Each row is a point on a tangle of strands that fork, close into loops and nearly touch. The rows are in no order.
Two points are linked if the straight distance between their rows is under 71.2. Some points are linked to none.
k_434: [-27,  27, -56,  13, -33,  -7,   2, -28, -15,  -3,  -4,  35,  19,   2,  16,
 -19,   1,  25,  -1,   9,   4, -19]
k_350: [ 29, -17,  36,  -3,  -9,  13,  -6,   9,  10,  -6,  16,  -8, -30, -18,  20,
  18,  12, -14,   0, -13,  -2,  20]
k_44: [-46,  39, -35,  37,  13,  35,  13,  13,  10, -38,  11,  44,  24, -12,  12,
   4,  18,  36, -20, -20,  -8,  32]
k_930: [ 32,  -5,   4, -80,   6, -23, -26, -13,  -3,  48,  -4, -25,  18,   9, -23,
  -1,   1,   9,  46,  17, -21, -22]
k_208: [  5, -15,  44,   0,  16, -33,  -4,  17,  17,  11,  -9, -52, -16, -18,   4,
  26,   2,   1,   8,  17, -21,  24]
k_744: [ 30, -22,   3, -34,  13, -16, -22, -18,   0,  19,   9, -22,   3,   1,   9,
 -25, -11,  -1,  24,  -1,   8, -35]
k_347: [  1,  24, -24,   1, -27,  14,  -1,  10,  28, -47, -10,  19,  22, -14, -34,
  19, -27, -29,  -4, -27,  -3, -18]
k_862: [-16,   8, -47,   4, -36,   6, -13,   4, -21,   1, -27,  -2,  14,   7,  -2,
  -5,  21,  -1, -20,  20,   1, -16]
k_26: [  8, -14, -19,  -7,  13, -10,  -6, -11,   5,   7,  12,   1,  18,  18,   9,
 -30, -24,   1,  12, -19,  27, -26]
k_924: [  9,   3, -22, -58, -25,  -2, -24, -15, -18,   5, -18,  -7,  15,  -3, -22,
   3,  12, -26,  22,  14, -13, -35]
k_37: [-16,  -3,  -5,  13, -11,  17, -18,   1,  -9,  -5, -12, -15,  -5,   3,  35,
   7,   0,   6, -22,   5,  15,   6]
k_809: [ 16,  -9,  51, -21, -11,   2, -21, -12, -16,  27, -10, -20,   4,  -7, -13,
   2, -17,  22,   5,  31,  -3,  15]
k_595: [ 17, -20,  27, -25,  15,  -5,  24, -16, -16,  57, -16,  -7,  -9,  12,  -6,
  -4,  22,   2,  14,  10, -15,  17]
k_713: [ -5,  31,   0,  37,   4,  24, -16,  -1,  36, -58,  23,  25,   4, -31,  18,
  17, -25,  -9,  -6, -34,  16,  26]
k_483: [-32,  38, -59,  26, -18,  -3,  11, -20,  -1, -15,  -3,  45,  19,  12,   6,
   2, -18,  19,  -8,  -5,  -4, -17]
k_217: [ 42, -36,  23, -15,  16, -22,  -3,  -8,   8,  19,   4, -22, -27, -17,  10,
   1,  13, -25,  24,  -3, -17, -10]
k_497: [-35,  19,  33, -25,  -8, -10, -21,  -2,  -5, -33, -11,  -4,   5, -10, -18,
  16,  21,  -6,  -3,  26,   4,   5]
k_271: [-18, -10,  17,  -1,  16, -12,  -1,   4, -32, -11,  -6,  12,   2,   3, -31,
  -8,  15,  12, -16,  20,  -4,  -6]
k_99: [ -4,  -9,  -2,  -1, -10,  -3, -20,   2,  -7,  -4, -13, -27, -18,   1,  28,
  14, -12,  -6,  -5,   6,   5, -25]
k_397: [-15,  27,   5,  39,   9,  33, -23,  11,  10, -38,  11,   9,   5, -13,  31,
  23, -11,  -1, -19, -18,  23,  26]
k_921: [ -3, -14,   3,  37,  29,  33,  32,  19, -10,  20,  -1,  11,  -3,  12, -16,
 -21,  13,  -8, -20, -10,  21,  11]
k_731: [ 16, -15,  39,   3,  15, -27,  -9,  -9,   8,  12,  27,   0,  -8,  -3,  10,
   8, -25,   5,  16, -13,  28,   2]
k_646: [ 32, -36,  48,  -9,   8,  13,   8,   4,   7,  50,  11, -36, -13,  -7,   1,
 -19, -10,  22,  21,  16,   7,  25]
k_491: [ 18,  -1, -23, -26, -19,  11,  -7,  12,  -8, -15,  -1,   0,  -6,  20,  -9,
 -11, -10, -14,  -9,  -1,  -3, -46]
k_749: [ 19,  -9,   6,   6,  -7,  27,  22,   0,   8, -14,  20,  14, -23,   0,  27,
   1,   3,  -8,  -3, -34,   4,  11]
k_323: [-49,  49, -56,  40, -10,  14,  16,  12,  17, -25,  10,  43,  31,   4,   0,
   7,   3,  31, -18, -16,  -5,  30]
k_275: [-20, -21,  17,  30,  30,  18,  24,  16,  -4,  37,   1, -19, -14,  10,   6,
 -11,   9,   6, -10,   7,  21,  21]
k_574: [-11,   8, -13,  45,  16,  37,  23,   7, -14,   1, -11,  23,   3,  10,  -8,
 -21,   2,  12, -31,  -4,  15,   1]
k_812: [ 41, -11,  -7,  16,   1,  -2,  10,  -8,  23, -24,   0,   9,  -2,  -5,   3,
 -32,  -9, -40,  -1, -30,  -2, -10]
k_453: [ 18, -10,  -2, -59, -10, -16, -24,  -6, -22,  37, -10, -14,  16,   9, -33,
   1,   2,  -4,  25,  21, -15, -11]
k_345: [-10,  47, -24,  24, -16,  23,   4,   9,  39, -53, -13,  27,  22, -11, -19,
  29, -29, -18, -13, -38, -14,   7]
k_865: [  4, -20,  20, -23,   4,  -1,  -1, -25, -12,  13, -21,  -7,  -1,  -7,   8,
  -9,  27,   0,   8,  10,  -9,  27]
k_715: [  4, -11,  50, -18,  19, -38, -14,   3,   7,  -8,  -8, -37, -12, -27, -21,
  28,   9, -19,  12,  26, -32,  12]
k_853: [-19,  23, -51,  42,  -6,  24,  49,  -4,   1,  18,  18,  42,   1,  30,  14,
 -26,  -3,  25,  -8, -21,   8,   2]
k_117: [-17, -29,  24,   9,  30,  -6,  19,  11, -10,  32,  -2, -28, -20,   7,   7,
   5,   8,  15,  -2,  13,   0,   1]
k_425: [-29,   0, -34,  -1,  -7, -23,   8,   8, -19,  25,   1,  20,  25,  14,  -9,
  -2,  26,  26,  -6,   5,  16,   9]
k_245: [-13,   2, -16, -23, -13,  -6,  -6,  10,  -8, -24, -11, -10,   0, -14, -18,
  38,   9, -36,   6,  -4,  -6, -32]
k_62: [ 14, -20,   6,   0,   3,  19,   9,  -2, -23,  38,   2,   4,  -6,  14,  -1,
 -22,  -2,  18,   4,   5,  21, -11]
k_125: [ 18,   5, -34,  -8, -18,  11,  -2,  13,   8, -35,  -6,   8,  14,   9, -24,
 -13, -27, -25, -11, -15,  -7, -39]
k_533: [  3, -16,  11, -11, -13,   0, -11,   5,  -2,  20,   5, -39, -34,  14,  36,
   1, -22,  13,   2,  17,  -1, -20]
k_303: [ -6,  17, -14,  13, -13,  20,  20, -11,  12, -21,  14,  26, -10,  18,  30,
  -8, -11,   1,  -8, -22,  11,  13]
k_485: [-18,  17,   4,   1,  -6,   3,  21,  -6,  -5,   8,  17,  26, -12,  33,  14,
  -8,  13,  11, -12,   1,  19,  13]
k_797: [ 25,  -7,  -6,   8,  -8,  11,  -6, -11,  16, -41, -18,   7,  10, -11, -16,
 -23,   6, -40,  -9, -19,  -7,   9]
k_979: [ 40, -28,   4, -23,   9, -27, -18,  -5,  25,  13,   7, -34, -22,  -2,  17,
 -22,   3, -26,  26,  -5,  -1, -27]
k_315: [-13,  20, -26,  40,  -4,  41,   6,  10, -11, -23, -21,  32,  16,  -6, -14,
  -8,   2,  19, -31,  -7,  -3,   9]
k_299: [ 53,  -5,  22, -61,  20, -26, -18, -11,  15,  59,  -4, -45,  11,  15, -22,
 -15, -17,   4,  37,  22, -30,  -2]
k_973: [ 12, -16,  30, -22,   7, -28, -20,   7,  -7, -14,  -4, -20,   2, -25, -35,
  24,   9, -37,   9,  12, -17,   0]
k_784: [ 11, -18,   4, -18,   0, -20, -18,  -3,  -1, -27,  -6, -16,   9, -21, -23,
  16,  -1, -40,  11,  -2,  -4, -24]
k_419: [  4,   1,  20,  15,  -2,  10, -16,  -2,   4, -36,  -9,  -5,  -5,  -9,  -4,
 -18,   7, -25, -19,   5,   6,  16]
k_443: [-11, -13,  -7, -19, -13,  -5,  -1, -28,  -9,  -4, -15,   7,  12,  -9,   7,
 -18,  25,   1,   9,   4,   7,   6]
k_459: [-23,  -7,  -6,   1,   6, -20,   3,   9, -40,  29,  -6,  13,  10,   5, -21,
   0,  26,  36,  -5,  32,   0,   1]
k_860: [-24,  42, -25,  20,  -9,  20,   9,   1,  10, -35, -27,  36,  12,   6, -11,
   7,  16,  -3, -26, -13, -11,  13]
k_537: [ 29, -22,  64,  -2,  15,  -4,  14,  -2,   7,  37,  31, -14, -19,  -3,   4,
  -6, -17,  17,  21,   9,  12,  12]
k_480: [ 21, -22,  20, -12,   6, -11,   0,   4,   2,   6,  -2, -14, -26, -16,  17,
  35,  19, -20,   9, -12, -14,   2]
k_747: [ 13,   0,  24,  23,   6, -18, -19,   1,  22, -45,  21,  -3, -21, -44,   9,
  23,   5, -34,   7,  -8,  11,   0]
k_360: [-25,   4, -32, -21, -23, -13,   0, -30,  -8, -16,  -4,  19,  20,  -5,  11,
 -21,   9,  11,   6,   0,  11, -12]
k_488: [-44,  50, -58,  47, -16,  16,   9, -11,  17, -20,   7,  40,  29,  10,  13,
  15, -31,  22,  -6, -18, -11,  13]
k_381: [  4,   2, -11,  -1, -10,  11,  10,  12, -29,  -7,  -1,  16, -20,  21,  -5,
 -13,  -4,   6, -23,  10,  -4, -39]
k_584: [-20,   4,  28, -11,   8,   1,  -5,   8, -21, -33,   3,  19,   0, -14, -24,
   6,  29,  15, -12,  12,  -1,  12]
k_316: [ 40,  -7,  33, -48,   9, -23,   2,   2,   9,  51,  -8, -51,   7,   5, -24,
   2, -17,   9,  35,  29, -46,  18]
k_104: [-28,   8,   3,  14,   0,   3,  26,  -1, -24,  52,  28,   8, -19,  27,  16,
 -15,  11,  49,  -1,  33,  21,   8]
k_449: [-28,  22, -19,  28,  -5,   2,  30,   2, -15,  25,  24,  32, -10,  28,  19,
 -18,  10,  30, -10,   6,  23,  11]
k_977: [ 38, -22, -12,  10,  12, -11,   1,  -6,  24,  -2,   6, -14, -16,   0,  16,
 -26,  -2, -38,   5, -22,   3, -30]
k_693: [-25,  10, -41, -14, -30,   1,  -6,  11, -16,   0, -13,   5,   7,   5,  -3,
  26,  16,  -5,  -8,   3,  -2, -26]
k_374: [-10, -15, -22, -12,   1, -17,   3,  15,   1,  14,  11,   4,  21,  17,  -1,
  -2,  -8,   8,   3, -16,  26,  -5]
k_667: [-10, -17,  31,  -6,  22, -30,   2,  25,  -1,  19,  -5, -41, -12,   2,  -5,
  17,  -7,  21,   1,  23, -14,   4]
k_591: [  6, -11,  35,  31,  31, -36,  -9,   8,  14,   5,  42,  -6, -18, -16,  22,
  37, -16,  -3,  13, -11,  17,  10]
k_767: [-25,  36, -26,  40,   3,  29,   4,   9,  40, -52,  10,  27,  21, -15,   7,
  11, -36,   5, -10, -39, -13,  27]
k_825: [ 33, -12,  45, -25,  25, -10,  19,  -5,  -6,  54, -23, -38,  -8,  10, -18,
  -1,  -1,   7,  22,  31, -46,  23]
k_499: [-11,  18,   1,  25, -11,  24, -19,   6,  10, -39, -11,  -8,  -4, -12,  18,
  14,  -2, -13, -27,  -7,  13,  16]

A tip is a point with one link. Name the tips that can be reached along the links from each point below, in the order of the rows.
k_245 => k_862, k_860
k_374 => k_497, k_853, k_533, k_381, k_104
k_731 => k_646, k_591
k_434 => k_44, k_924

A piece is two or more points that can be reached from each other along the links. Count, over all rows, the pieces, the separate loops (a circle has one, a figure eight two, a Y none), the forks (points with three links) and the tips (points with one).
pieces => 4
loops => 0
forks => 3
tips => 11
